A landscape with many valleys, sampled at points; each row gives a point and its height.
A ball rolls from a point to whichever of its 2 nearest points has the largest drop for the distance, and stops where none of them is lower. Distance is the straight distance between rows; heights are no part of it.
lakal: [115 117  81  84 114  87 104  80 103 130 115 102 102  96 109 143  98  77
  97  98 116 121  90 135 125 119 108 113 100 101  98  85  89 138  87 107
 127 118 104  73  90  83 102 139  70  84 114  95  90  86 120 108 105 108
  96  99  90 105 109 101  98]  (h 7.28)
gula: [103  91 122 118  91  85 112 116 112  75  92 103 109 119  94  84 105 107
 107 104  84 103 104  94 100 112 108 103 114 109  93 113  98 103 101  96
  96  86  98 120 103 118  92  97 123 116  93 106  90 116  87 100  96  91
  89  89  96 111  90 106 101]  (h 2.30)
nadar: [ 98 105 103  89  98 110 104 101 100 113 111  90  97  91 106 116 101  96
 109  94 108 101 100 116 108 108 102 103  78 103 105  92 101 109  90  96
  94 103  93  97  90  83 119  99 104  92 114 107 100 101 111 115  94  98
 106  91 108  94  97 102 107]  (h 2.46)
Tuz: [111 100 107  95 100 100 113  93 105 102 103  99 103 104 115 118 106 110
 105  97 115 108  91 117 108 115 111 114  99 106  98  97 100 107  95 100
 104 105 100 102  91 107 115 109 108 100 109 111  97 105 115 105  90  94
 102  86 101 100  86  96 109]  (h 2.76)
bufi: [100  96 103 111  97  91 104 103 105  86  98 110 105 121  96  76  97 107
 110 116  86  99  88  93  93 100 107 104 119 101 101  97  99 100 109  94
  96  92 106  98 108 104  98 103 103 107  92  99  93 114  83  84  92  96
  83 112  93 109  98 111  88]  (h 2.68)
der: [107 106  66  82 109 110  78  64  90 120  94 111  65 107 108 100  88 104
  84  90 123  92  87 110  98  78  97 105  94  75 111  90 109  97 106  93
 113 115 104  79  88  79 122  94  85  80  96  81  97 103  95  86 102  94
 116 107 111  92  96  98 100]  (h 4.49)
rebu: [123 138  78  91  88  77  90  82  91 122 104 110  90 125  95  82  82 106
 112  99 113 118 111 123 115 102 132  91 106  96  95 102  89 134 111  79
 107 110 110  90  77  75 128 139  76 104  79  77  60 127  80 103 124  75
  95  98  92  97  88 139  92]  (h 5.79)
Berof: [103  89 144 127  93  85 108 128 101  85  81  95  88 105  82  66 107 112
 109  83  91 103 132  84 102 102 114  71 114 101  88 137  93 108  97  83
  75  86  90 150  98 128  72  86 137 115  83 102  92 117  85 122 117  98
 104  68  97  97  94 108 108]  (h 2.88)
Ledi: [ 78  91  83 110  99 109  63  81  96  88  73 116  82 100  78  61  86  96
  89  91  92  71  97  71  88  60  79  80 116  79 114 100 107  79 112  90
 107 102  94 102 115  97  79  58 107  93  84  83 112 109  74  76 105  94
 105 120 114  94 120  94 104]  (h 4.00)
Vonom: [ 99  97 114 104 125  92 103 106 128 113  94 108 120  81  87 107 101  70
  90  89  99 103 115 112 125 116  98 100 128 110  94 103  81 122  66  94
 107 123  99 102 109 115  41 109 106 106 112 112  91  74 115  96 111 110
  90  94  83 113 120  90 103]  (h 2.56)
nupi: [104  97 131 120 103  88 113 124 114  89  96  98 112 100  88  91 106  97
 106  99  84 106 121  96 105 120 106  92 113 111  86 121  92 116  80  98
  90  94  94 125 104 123  73 105 125 122 100 115  89 104  97 113 105  97
  92  77  87 112 102 100 105]  (h 1.83)
Gan: [ 75  76 128 117  94 114 113 130 108  71 103  78 118  84  99 102 109 108
 109 102  81  92  92  66  72  95  79 102  78 114  98 109 109  81 104 117
  80  77  87 112 115 115  96  69 119 107 107 122 132  92 110 113  88 112
  91  96 107 106 117  87 108]  (h 2.58)
kug: [ 94 113  83  90  92 100 106 116  86  99 140  83 122  84 105 128 101  91
 115 128  75 107  89  97  87 105  90 107  84 125  93  80 108  96 112 125
 100  94 110  87 107  82 123 108  73  96 107 101 121 104 105 104  90 113
  82 124  91 102 106  93  75]  (h 6.55)
vimul: [ 85 104 101  93 107 115 103 130 108 115 121  87 129  59  91 121 100  66
 114 103  82  99 123  95 116 110  90  95  93 134  97  90  89 120  73 114
  83 120  94  96  94  87  78 105  91 103 117 113 116  80 119 111  95 106
  85  99  88 101 122 100 103]  (h 2.78)
nozen: [100  70 116 112 107  97  98  83 115  86  75 109  84 113  98  83 104 116
  87  82 114  83  90  87 103  87  95 103 121  84 101 111 108  81 101  92
 108  84  94 121 112 128  71  74 130  94  94 103  99  95  97  92  96 102
 116  91 111 105  99  86 116]  (h 1.21)
rizab: [ 85  87 142 125  78 102 119 149  91  71 114  73 127  92  84  99 108 111
 123 104  67 102 116  71  81 104  99  88  74 125  85 115 100  94  96 110
  71  82  89 127  97 118  99  92 126 122 102 129 109 105  96 126  94  93
  90  80  93 105  96  99 113]  (h 3.36)
Dep: [ 84 111  86  80 107 118 105 115 101 125 121  85 121  58  92 136  98  60
 108 107  91 111 120 108 110 112  94  96  82 128  98  82  93 120  79 120
  95 123  98  79  94  71  99 112  71  91 119 101 118  80 124 116  98 113
  93 105  93  93 121  99  99]  (h 3.29)
mul: [102 104 106  73  89 120 115  90  87 115 105  75  90  92 126 134 108 115
 100 100 118  95  94 109  92  97  89 110  51  94 112  85 112  87 106 103
 101  98 100  98  86  87 155  93 103  90 120 103 115  93 135 124  89  98
 125  97 123  85  87 105 108]  (h 1.70)
Supa: [109 108  92  79  87 117 102  91  80 107 104  90  80 106 132 118 107 125
 101 108 117 100  83 112  95  99  95 116  66  88 109  87 116  81 118 101
 101  96 103  98  92  89 153  92  97  91 101 101 106 100 115 105  86  99
 118 100 117  92  82 106 106]  (h 1.35)
nabaz: [107 142  56  91  69  97  93 104  68 114 119 101 100 124 101  89  92 105
 119 125  88 113 108 107  97  99 122  92  88  98  99  90  98 102 128  93
  93  97 114  90  79  63 146 119  67 104  83  77  89 139  73  91 108  87
  90 124  89  87  91 134  90]  (h 5.95)
patu: [ 75 102  86  97 108 118  76 108 103 128  90  98 100  67  78  76  89  65
  98  80  98  80 129  92 103  72  88  73  99 105 107 100  90 104  81  86
  82 121  91  95  99  69  76  85 100 103  96  90 110  76  99 101 116 109
  95  95 107  87 130  96 118]  (h 5.10)
Ropa: [ 88  99 106  99  82 119 101 115  87  96 110  78 105  89 107  99 102 108
 121 101  93  89  96  87  85  91  97 101  66 110 105  99 110  83 104  99
  83  87  95 109 100  97 127  79 114 103 112 109 120 104 102 116  89  97
 107 100 113  93 102 100 108]  (h 2.83)
Dalo: [102 112 115 122  93  77 118 131  98  82 119  95 135 111  94  90 103 103
 119 127  71 121 105  95  98 128 113 105 116 119  88 107  94 117  92 113
  94  94 104 106 100 110  93 135  98 123  96 113  80 115  88 101  93  95
  65  95  73 113  96 111  81]  (h 5.60)
vasad: [ 95  74  85  93 113 115  93  68  90  82  80 113  80 117 120 100 106 124
  71  97 116  85  59  95  74  83  72 118  96  72 120  89 113  62 123 103
 121  95 107  89 110 110 107  71  95  86  95  94 113  91 103  73  85 100
 125 114 122 103  96  83  99]  (h 7.29)
goso: [115 123 112 113  79  73 116 126  93  81 122 100 134 119 105  95  98 106
 123 125  67 123 114 104 102 132 125 102 108 119  83 116  93 124 102 109
  92  92 110 107  89 106 114 146  89 130  96 112  73 125  82 108 102  88
  70  97  75 106  84 121  79]  (h 5.49)
dag: [ 92 109  85  99 104 107  86 119 109 131  97 101 109  71  80  77  73  65
 112  85  94  99 142 101 115  90 109  74 105 121  93 110  82 128  73  89
  86 129  97  88  88  70  81 112  91 109  96  96  84  93  95 103 120  98
  92  91  91  94 120 115 107]  (h 5.43)
Tobo: [ 80  97  85  94  99 120  72  92  98 122  85 103  75  67  79  73  83  76
 102  70 112  73 120  92 105  61  86  68  97  94 111 100 101  97  91  79
  85 117  86  93  97  70  82  74 108  91 100  87 115  86  92 103 115 102
 109  98 118  83 119 100 116]  (h 4.93)
Mador: [120 130 101 105  87  62 116 114  92  98 124 103 128 125 105 103  97 104
 122 121  80 135 104 113 117 141 130 109 115 105  85 108  87 136 106 106
 109 103 117  99  91 103 114 164  75 118 101 102  65 122  87 105 113  91
  73 100  73 109  83 124  77]  (h 5.39)
sem: [114 105 102  85  80 111 110  96  85  84 111  88  98 128 133 122 116 138
 102 114 108 101  85 105  92 103  98 121  70  95 108  89 119  76 136 102
 100  84 104 105  85  97 158  92 101 104 102 101 105 117 103 102  87  96
 111 104 110 104  72 114 101]  (h 1.68)
mol: [108  90 116  95 128  96 104  85 129 115  84 110  98  89  94 106  99  75
  79  68 125  95 116 116 125 105  97  97 125 100  95 111  89 115  60  89
  99 114  92 104 100 115  50  98 114 102 114 108  89  71 117 103 110 109
 103  84  99 106 113  88 114]  (h 2.98)
mubon: [ 93 121  89  96  87 103 111 120  81 115 136  77 125  76 101 130  96  89
 122 116  82 110 109 105 100 112 101 103  71 132  95  92  97 107 101 116
  92 104 101  90  89  79 128 112  78  98 111 104 113 100 108 119  90 108
  88 107  91  94 106 107  89]  (h 6.42)
rirad: [105 127  80  97 110  85  84  93 109 126 101 115 106 107  93  77  80  83
 109  94  98 101 115 113 108  99 118  95 122  99  98  98  82 129  83  87
 111 120 108  83 102  80  92 130  74 103  90  86  71 104  86  81 119  93
  84 111  90 103 109 116  80]  (h 5.78)
momuz: [ 88  92 137 135  89 101 113 160  94  79 111  79 127  83  78  85 107  89
 122 114  61 105 133  72  88 104 100  75  88 128  85 122  88 107  86 111
  69  96  93 135 101 113  79 104 123 132  97 119 100 104  89 117 108  99
  83  75  82 106 108 103 106]  (h 3.15)
duk: [124 126 108 105  95  58 113 109 108  97 104 110 126 125  97  98  93  98
 115 110  92 131 113 125 121 143 134 107 125 100  87 114  82 146  90  94
 109 100 108 103  95 108  98 156  91 119  97 105  57 114  92 104 115  84
  78  85  76 108  88 118  77]  (h 5.29)
gel: [108  75 143 120 109  82 120  99 119  81  82 105  95 112  94 103 117 110
  89  83 107 106 106 105 110 118 107 110 125  93  97 119  95  98  87  86
 101  80  87 132 111 146  67  92 139 110  99 120  94  98 109 110  97 107
 107  66 103 107  94  86 114]  (h 1.13)
Favut: [ 75  90  73  97  95 120  68  87  93  82  80 109  87 101  98  75  96 100
  91 105  95  78  85  75  71  73  82  87 101  86 116  93 111  69 121  99
 103  95 102  88 109  90 102  59  98  98  89  78 117 114  80  77  93  95
 114 129 112  90 115  97  92]  (h 3.79)
buton: [125 108 116 106 114  69 105  83 124  99  88 118 109 125 104 107  99 103
  98  94 115 118  98 128 125 130 126 114 134  91  94 118  87 129  83  92
 119 105 102  98 107 125  84 140 108 111 102 107  66 101 104  96 111  85
  93  88  85 113  92 101  88]  (h 5.08)
firu: [ 99  92 148 124 102  84 118 142 112  79 107  89 132  94  88 105 113  87
 109 101  73 112 121  97 109 134 109  98 110 124  88 116  85 121  74 109
  81 101  96 124  97 134  72 111 119 120 108 131  93  98 103 115  98 101
  83  69  82 117 106  97 102]  (h 1.90)
tof: [128 119 119 103 101  62 111  96 114  92 100 122 111 139 104  87 100 110
 105  99 101 124  97 118 120 132 134 112 134  86  87 115  94 128 104  89
 114  94 107 105  98 119 101 147 103 120  91 103  54 116  93 102 113  83
  89  87  82 115  77 119  85]  (h 5.19)
Lono: [ 82  83  83  85  96 129  87  86  91  86  86  96  79  97 116 100 109 116
  85 104 113  85  70  88  70  82  76 105  77  81 116  83 117  63 123 108
 107  95 102  92 106  93 125  68 100  87 102  94 130  98 104  90  90  98
 121 116 127  89 100  90 102]  (h 7.21)
gef: [ 83  82 137 131  78 111 118 139  90  70 113  75 117  90  88  97 107 117
 119 106  78  90 103  69  77  92  89  89  70 116  98 110 106  79 104 109
  71  76  87 126 102 121 109  70 127 117 106 126 125 100  99 122  97 103
  93  87 105 105 102  99 118]  (h 3.03)
tega: [126  95  89  94 102  88 107  67 102  72  89 127  80 148 132 100 117 151
  79 110 128 108  65 107  99 104 101 131 112  69 112  95 108  73 139  97
 116  94 112  93  91 122 123 102  93  99  79  91  79 104  93  67  88  92
 113 108 103 112  62 108 101]  (h 2.63)
Gonup: [ 95  93  86  81 109 131  87  74  94 116  91  93  73  81 117 113  99  99
  82  82 127  87  90 110  87  80  82 103  77  78 114  88 112  87  95 101
 107 106  95  87  95  82 123  83  97  80 117  93 119  80 122 105  94 103
 122 102 125  79  99  85 113]  (h 4.21)
Poz: [100 113 107  86  82 116 112 106  83 116 113  78 100  88 110 123 103 103
 115  93 112 105 105 111 105 107 107 100  59 109 106 100 106 102  95  92
  90  99  94 104  81  83 140 102 106 100 111 107 107 102 120 126  94  91
 118  85 114  86  89 112 116]  (h 2.13)
fopa: [113 130  83  96 105  82  85  88 105 134  89 111  95 103  85  84  73  88
 106  79 112 111 126 125 127 102 122  87 117  96  94 105  81 140  80  80
 108 125 101  82  87  75  97 140  84 107  90  87  59  98  88 101 137  84
  91  90  90  98 103 132  92]  (h 5.68)
dovi: [ 96  83  75  83 123 112  92  68 105  96  88 114  79 106 122 112 107 112
  70 108 117  88  62 102  79  88  84 119  95  75 117  89 111  68 110 117
 128 100 105  81 113 104  97  86  86  82 104  91 106  85 105  72  80 103
 119 125 113  99 100  71  94]  (h 7.34)
Lem: [ 87 102  78  74 112 127  98  94 104 133 109  90 102  66 105 138  98  60
  96  98 103 100 110 109 102  98  83 100  76 112 110  84 101 104  82 113
  99 125  93  72  97  73 104  97  71  83 120  97 125  67 128 118  93 113
 100 106 106  82 115  87 101]  (h 3.71)
furub: [116 113 100  89 104  82 112  96 106 112 118  97 122  98 106 146 101  84
 103 103 103 127 101 130 129 138 117 117 100 107  93  95  87 139  83 107
 117 113 101  90  87  99 100 144  76  98 118 109  84  96 116 118 103 101
  89  91  90 110 103 106  92]  (h 7.36)
Pezo: [112 107 110  96 117  82 103  87 118 116  94 105 108 104  94 109  95  90
  97  86 111 111 108 121 128 119 117 101 124 100  96 109  86 132  75  86
 112 113 101 100  96 108  83 125 105 105 106 104  76  96 108 104 112  90
  96  85  94 108 103  95 101]  (h 4.95)
kab: [110  96  85  94 120  80 111  80 109 103 112 119 104 119 118 133 113 103
  86 121 105 118  55 115 101 112 102 130 115  94 108  88 107  96 108 118
 130  99 111  70 118 111  93 121  73  83 108  97  96  89 107  79  84 113
  96 117  93 110  94  87  78]  (h 6.95)
Zetep: [ 80  87 110 114  96 114  96 121 105  99  94  94  95  76  77  73  95  83
 106  91  87  77 117  72  93  80  84  72  99 108  98 106  96  93  91  92
  82  98  90 119 110 100  69  66 119 103  96 105 119  95  95 103 109 106
 102  99 101  95 128  95 116]  (h 3.37)
tigeb: [109  81 137 129 112  81 105  96 117  79  65 117  79 118  83  62 103 120
  87  78 106 100 113  91 113 100 110  88 137  88  89 130  96 103 102  85
  99  81  99 134 117 140  59  83 139 103  82 102  84 103  85 105 119 104
 109  82 100 102  89 103 103]  (h 1.98)
Kidi: [107  83  97  96 131 106  96  67 119 111  80 118  88 102 102  98  94  92
  77  82 124  91  85 114 116  91  94 106 125  85 102 103  98  99  80  96
 119 108  98  90 109 108  63 101 101  85 102  98  93  82 109  77  97 105
 108 102 101 106 102  79 109]  (h 7.47)
Dip: [ 99 108 106 129  95  78 109 129 110  74 115 105 139 115  96  70 103 103
 116 137  59 117 104  83  88 111 108 105 132 114  92 107  93 107  96 114
  96  91 108 104 124 109  80 126  87 122  95 106  80 113  77  86  98 105
  56 116  76 123  96 114  69]  (h 5.74)
noz: [ 94  88  91 109 107  96  72  64  99  99  67 119  74 105  77  57  88 101
  79  67 116  74  96  82 102  57  89  79 131  66 104 109 105  87 107  77
 111 102  95 100 109 103  70  67 110  86  72  83 101 100  70  69 110 103
 115 112 114  96 107  93 108]  (h 4.20)
bek: [ 78 103  79 104  85 115  82 118  88  90 110  97 112  97  91  81  90  94
 111 124  73  94  91  79  76  90  91  91  91 111 102  88 102  81 117 111
  94  94 104  90 109  77 112  83  93 103  91  94 123 119  85  87  90 101
  88 130  95  95 116 102  87]  (h 3.33)
Guzas: [115  70 115 109  88 100 101  81 102  64  76 111  74 135 104  69 107 146
  85  98 117  89  84  81  96  83  94 104 107  73 105 108 113  70 129  86
  97  71  98 122 102 130  96  65 124  99  80  98 101 108  87  86  95  92
 116  95 117 108  77 106 114]  (h 2.00)
Kabiz: [ 69  87 106 127  82 114  93 133  94  84 107  89 105  82  75  68  92  94
 110 114  72  87 112  58  77  81  84  72  85 114  97 109  93  85 106 106
  76  87  92 118 109  92  91  65 116 110  94 103 127 101  88 102 100 103
  94 105  98  94 124 102 111]  (h 3.78)
Mabud: [ 80 102  73  76 107 129  95  97  88 112 112  85  94  74 115 137 109  82
  90 109  98 100  87  94  73  94  77 108  69 103 104  73 115  79 113 125
 107 104 103  77 112  77 132  83  79  78 117  90 135  90 121 106  87 110
 104 128 113  83 111  80  81]  (h 7.04)
tose: [ 96 112  73  95 102  82 104 105  95 100 132  95 120 103 109 131 108  95
 101 131  80 108  78 102  87 106  97 119 105 116  95  80 107  98 118 127
 113 101 114  76 114  97 105 121  65  90 103  92 111 108  98  88  91 115
  73 132  85 106 107  93  67]  (h 6.67)
gegis: [ 91  84 120  99  87 115 114 105  96  78  98  85 105  97 114 110 114 119
 104 103 102  93  86  91  82  98  87 108  75  99 106  96 119  75 109 104
  92  81  95 113 105 110 126  71 119 102 113 114 120  95 117 114  83 104
 113  95 119 101  91  87 113]  (h 2.48)
nuvos: [ 98  98  63  77 118 122  84  65  89 126  88 108  67  95 117 115  99  94
  76  90 120  92  82 108  92  80  87 108  89  78 115  81 109  88 106 107
 122 116 101  78  91  77 125  88  81  74 107  83 110  85 107  92  98  97
 126 112 114  82 100  87 103]  (h 4.37)
dife: [108  77 133 109 113  94 113  81 115  92  83 111  87 101 102 106 108 109
  80  80 121  96  95 107 112 107 105 111 122  87  96 115 104  95  82  87
 106  88  92 122 102 134  73  85 135  95 104 117  96  94 112 101  94 105
 119  75 103 103  92  79 121]  (h 0.61)
lov: [117 145  70  94  80  90  91  96  78 122 109 108  90 131 101  81  76 111
 115 110 103 116 112 114 115 102 129  79  94  95  96  98  90 119 120  85
  95 101 116  96  75  68 145 128  76 108  79  74  71 130  75 100 121  75
 100 104  97  90  75 143  92]  (h 5.86)
tuza: [100  71 121 107  97 107 101  81 107  75  71 110  79 116 101  81 106 130
  85  88 119  83  82  82  91  84  82 102 107  80 109 108 113  73 114  88
 102  73  92 125 108 127  86  61 137  88  90  98 114  98  97 100  96 101
 123 100 123 102  95  87 119]  (h 1.62)
pobas: [103  98  82  83 128  91 111  85 111 108 120 106 107  93 112 152 107  89
  85 120 102 110  75 112  98 115  95 120 110 103 104  78  99 101  98 125
 130 108 110  77 121 106  85 125  69  80 117  99 110  82 122  87  82 118
  93 119  88 107 105  82  82]  (h 7.03)
sove: [ 82 111  82  88 101 115  82 110 101 134 101 101  98  68  86  90  87  63
 105  89  91  88 128  99 112  88  94  81  92 116 105 100  88 111  82  94
  85 126  92  84  94  67  87  99  90 101 104  93 108  83 102 103 115  99
  94 104  98  88 126 104 109]  (h 5.26)
nazek: [ 87 127  71  99  68 107  96 133  65 105 139  81 122  95  89  97  84  96
 130 128  73 101 109  92  79  95 105  92  69 123  96  90 101  94 112 115
  78  94 105  88  89  61 143 108  81 108  96  89 108 119  84 104  96 104
  89 121  91  88 102 117  88]  (h 6.16)
ruteg: [105  91 104 111 118  93  80  66 108 103  69 117  77 101  77  57  88  98
  75  64 122  80 110  93 115  69  96  79 137  76  99 114  99  97  90  81
 106 106  97 109 104 111  62  83 119  89  77  83  88 100  77  88 117 101
 119  97 105  97 100  91 108]  (h 4.36)
lorev: [ 84  79 135 118 100 107 117 137 111  72 107  80 126  83  92 111 111 101
 110 110  75 100 103  76  90 111  88 105  96 120  96 105  98  96  84 116
  89  93  91 116 114 127  72  79 120 108 111 128 119  87 110 113  87 109
  84  89  95 115 112  86 109]  (h 1.97)
fak: [123  86  97 100  93  87  97  71 100  63  79 130  80 154 121  71 113 152
  82 112 119 102  71  96  95  93 100 119 120  66 111  97 108  70 141  86
 109  86 108 100  94 129 110  88 100 105  70  92  86 111  85  66  93  92
 115 106 109 111  62 115  99]  (h 2.47)
simif: [ 85  94 125 122  99 104 106 154  98 100 116  78 131  63  79  95 103  71
 114 105  66  95 138  87 102 108 103  74  88 136  86 117  77 115  75 112
  67 117  92 125  97 104  70 107 113 124 104 125 102  92  97 111 111  96
  82  80  82 107 120 102 114]  (h 2.66)
dob: [ 83 107  80  93  92 119  74  95  90 116  86 102  79  91  90  71  84  85
 108  83 104  78 112  89  98  70  99  80  92  92 104  99 103  90  99  85
  87 108  96  96  92  69 108  87 101  93  90  85 105 108  84  98 111  92
 109 101 110  83 107 104 109]  (h 4.76)
mab: [119  82 144 122 111  73 111  95 124  80  71 114  88 116  92  79 113 113
  81  74 113 104 123 103 121 116 114 100 141  90  88 124  99 112  92  82
 105  80  94 133 112 145  56  95 145 114  86 108  81  99  99 105 116 106
 110  70  97 111  86  90 103]  (h 1.61)
kovap: [ 94  83 120 110 102 110 100 110 107 106  88  96  91  83  88  88 105  94
 107  87 103  84 109  89  99  90  95  87  94 103 102 107  93  99  89  87
  80  99  89 122 101 108  81  75 129 100 105 111 112  96 108 110 107 104
 111  86 108  94 112  86 118]  (h 2.96)
levub: [ 99  80 137 126  98  95 109 115 104  90  84  97  89  98  87  82 106 108
 106  85  98  91 117  85 108  95  99  84 108 104  93 126  95 102  97  82
  80  81  89 138 103 124  73  69 140 104  92 104 102 100  93 117 116 103
 109  72 103  97 105  98 119]  (h 2.52)
toma: [139 104 107  87  94  92 106  75  95  89  93 119  79 137 134 108 111 146
  90 107 127 112  82 121 113 106 114 124 103  76 106  94 110  92 126  87
 109  96 108 101  85 117 131 114 102 103  88  98  80 109  98  85  91  87
 114  92 108 109  62 114 107]  (h 2.81)
vot: [ 81 118  90 103  78 114 101 134  77 113 133  75 127  69  89 101  87  88
 132 117  74 101 122  92  91 104 105  86  62 129  92  96  90  97  95 120
  75 102  98  96  91  63 133 109  88 110 101 104 112 103  99 115  96  98
  87 103  94  89 111 113  99]  (h 6.29)
tilan: [ 97 113  67  73 100 117  99  90  80 126 115  91  87  89 111 133 101  89
  97 111 102 106  88 103  87  99  91 105  67  96 104  79 106  95 115 122
 103 107 103  73  98  74 146 103  74  82 113  83 119 104 109 109  91 109
 105 117 109  88 103 101  88]  (h 6.93)
lebem: [ 97 106  73  89 100 111  70  67  93 121  83 109  75 100  96  80  82  95
  89  78 121  85 101 108 103  67  95  88 103  82 111  93 102  99 102  80
 109 111  97  83  88  76 107  94  92  85  92  84  98 100  87  86 107  95
 117 105 115  88 100  98 109]  (h 4.61)
bimal: [118 103 125 104 110  81  89  85 107 109  75 108  80 104  87  78  91 105
  90  53 132  99 124 115 128  92 120  82 120  81  87 120  98 113  84  69
  94 102  93 122  90 113  84 104 134 101  87 101  72 105  96 112 120  90
 120  70 103  94  83 106 116]  (h 4.68)
lek: [ 93 131  54  95  70 106  90 115  58 104 125  91 101 108 102 103  96 104
 120 130  80 103 105  96  75  97 109  92  74 106  95  88 110  89 130 107
  92  90 113  88  89  64 153 107  72 103  86  75 110 134  79  90 101  99
  95 131  93  89  99 120  75]  (h 6.04)
lav: [107  84  89  85 132 108 100  65 109 105  95 115  83 104 116 116 105 103
  73  94 126  92  70 113  98  97  90 117 109  83 111  91 110  86  88 112
 123 107 102  81 112 110  81  94  94  86 106 104 100  76 116  78  86 106
 116 106 106 102  97  69 109]  (h 7.40)
nolit: [ 75  86  81  80 103 136  92  88  90  92  94  92  90  81 116 111 108  97
  83 109 101  85  76  85  69  89  72 108  69  89 110  80 120  68 116 121
 108  98  99  85 115  93 119  70  95  86 118  94 135  81 116  98  80 101
 115 123 120  88 108  80  91]  (h 7.14)
Teb: [ 94  99  99 105  92 103 100 109  97  82 108 103 110 109 100  89 104 111
 113 122  81  97  80  89  83  93  95 110  97 108 104  99 108  87 118 111
 100  86 106  94 110 105 109  87  97 104  97 102 109 111  91  86  87  99
  84 122  98 103  98 100  89]  (h 2.99)
Zal: [109 104  81  79 116 101 112  90 100 122 116  94 102  89 119 149 109  90
  89 113 106 114  81 119 102 113  90 117  88 108 101  78 104 106 100 122
 120 106 105  76 101  91 113 113  71  77 116  98 112  86 126 103  84 113
 100 109  98  99  99  81  92]  (h 7.13)
gipe: [103 122  91  98 108  91  94 107 115 132  96 103 107  89  79  90  77  71
 110  82 103 105 136 121 126 109 121  84 110 115  95 107  77 141  72  84
  94 127  99  87  79  79  81 131  87 111  96  97  73  92  98 110 129  87
  90  80  88 102 113 124 101]  (h 5.58)
Kitet: [111 112  82  97 107  67 117  99 101  99 137 100 122 107 104 147 114  92
  94 135  80 124  67 106 100 116  99 124 120 107  96  86 104 103 119 127
 125 100 119  77 124 108  97 139  56  86 108  91 105 107 102  86  92 122
  66 134  77 119 102  91  66]  (h 6.77)
laruk: [113 111  78  82 105  95 106  77  98 128 117  94  92  96 115 150 103  85
  93 100 114 121  93 131 116 111 101 114  84 102 101  83  95 125 100 112
 124 111 104  71  87  82 125 124  65  81 117  87  99  91 116 112 100 107
 104 105 101  94 103 101  93]  (h 7.22)
doko: [ 78 102  63  96  92 118  67  99  85  90  97 108  95 101  95  81  95  99
  99 117  84  90  81  81  71  81  88  95  98  92 112  84 108  77 124 106
 110  97 110  84 112  81 111  76  82  97  89  79 117 115  81  70  96  95
  98 136 100  89 119 100  81]  (h 3.59)
Modiz: [109  95 115 115 107  87  87  83 102 100  75 105  72 101  78  54  89 109
  88  59 120  91 124  95 118  72 105  74 127  83  90 122 100 101  93  69
  92  93  95 129  95 109  73  87 135  95  77  91  83 105  74 110 121 105
 119  78 107  91  90 100 114]  (h 4.53)
feg: [117  83 104 105  84  99  94  79  98  53  70 125  79 156 107  59 110 151
  87 101 114  92  85  82  97  87  95 109 126  66 110 100 108  63 150  81
 105  80 103 117  97 130 103  78 111 106  67  86  94 117  80  72  96  90
 115 107 111 113  61 115 106]  (h 2.29)
tam: [ 97  84 138 135 102  87 120 138 113  63 110  89 136  99  94 103 110  99
 110 116  62 111 106  83  95 121  97 113 114 128  89 108  98 103  83 119
  93  88  95 117 111 139  74 107 121 117 104 131 101  96 101 103  91 106
  70  90  79 124 100  90  97]  (h 1.20)
gumas: [117 100  95  94 114  66 124  96 109  88 119 107 118 119 111 139 115 108
  95 125  92 118  64 112 104 123 105 133 120 106  96  89 106  98 109 123
 130  96 121  78 121 123  90 136  73  93 107 100  96  99 108  81  83 119
  73 126  78 120  92  88  71]  (h 6.87)
susug: [ 98  66 121 107  90 118 110  93 103  69  84 102  87 108 111 102 114 132
  93 100 112  87  72  83  79  85  78 116  89  85 109 103 118  65 123 100
 100  73  96 113 112 123 105  62 123 100 103 111 120  97 114 102  83 102
 115  98 124 106  92  92 111]  (h 2.06)
Veze: [110 116  80  94  93  83 103 101  93 100 118 104 105 111 112 118 103 106
 101 123  94 110  77 108  94 106 107 113  99 100 101  84 107 100 120 109
 111  97 113  81 105  90 117 119  75  94 102  92 102 119  92  88  88 107
  87 123  91 106  92  97  78]  (h 6.76)
Vatez: [109 108 120 104 109  86  97  90 115 105  81 108  92 106  86  84  90  98
  97  77 116  99 119 113 117 108 121  91 124  94  92 118  92 117  79  77
  96 102  95 113  96 110  82 109 124 102  97 106  73 105  99 109 115  89
 108  74  99  99  95 102 108]  (h 4.80)
vip: [ 87  92  89  75 109 135  90  86  97 125  94  87  88  69 117 123 102  77
  91  91 121  87  98 102  90  91  80 101  72  97 111  88 111  89  88 108
 100 115  89  83 101  78 114  86  91  83 129  99 130  72 132 113  89 111
 117 101 118  83 111  77 109]  (h 4.02)
lumep: [111 121  69  87  90  99 100  95  87 116 122  98  94 108 116 126 103 106
 105 116 100 107  84 116  93 101 107 108  84  96 101  79 106 101 121 111
 114 105 115  77  92  82 137 111  68  92 105  84 105 116  95 101  96 104
  99 123  98  98  94 113  84]  (h 6.83)
seki: [ 96  88 112  86 117 115 102  90 121 122  84  97  93  75  92 108  99  78
  84  67 126  89 116 114 114  99  87  92  98 102 102 106  99 106  66  89
  97 117  82 108  95 105  68  94 112  87 120 109 106  69 124 115 109 111
 116  83 109  95 117  82 125]  (h 3.34)
mefik: [ 91  86 104  92 105 119  89  94 107 112  89  93  88  80  98  94  96  83
  96  78 115  84 105  99 100  84  91  94  88 102 103 104 103  93  81  89
  88 104  85 106 104  91  88  84 109  88 113 100 117  84 119 108  99 104
 115  89 113  92 111  87 120]  (h 3.32)
vurap: [ 79 102 110 108 102 114 101 143 100 115 112  84 127  59  77  94  94  66
 114 105  73  92 144  93 104 101  99  81  88 137  91 104  78 117  71 105
  70 119  97 103  93  85  73 102  98 117 108 117 104  86 104 112 109  98
  92  89  85 102 126 106 112]  (h 2.12)
gabu: [121 101 110  97  92  95 110  91  98  88  97 103  94 129 126 108 105 128
  99 103 119 111  88 120 111 118 114 121 102  88 104 103 108  99 115  93
 105  95 106 107  86 109 130 103 105 103  97 105  86 117 101 102  92  88
 109  91 103 102  75 111 105]  (h 3.00)

For each start below, name the point where the ball stops.
tof -> nupi
rizab -> tam
fak -> dife
Ledi -> nupi
gegis -> dife
dag -> vurap
nazek -> vurap
Lono -> tose
gabu -> Supa
lakal -> tose
der -> vurap

Two balls start at each pair of points below. Name the first point that both come to, or write -.
toma, lav -> -
kug, Dalo -> -
fopa, duk -> -
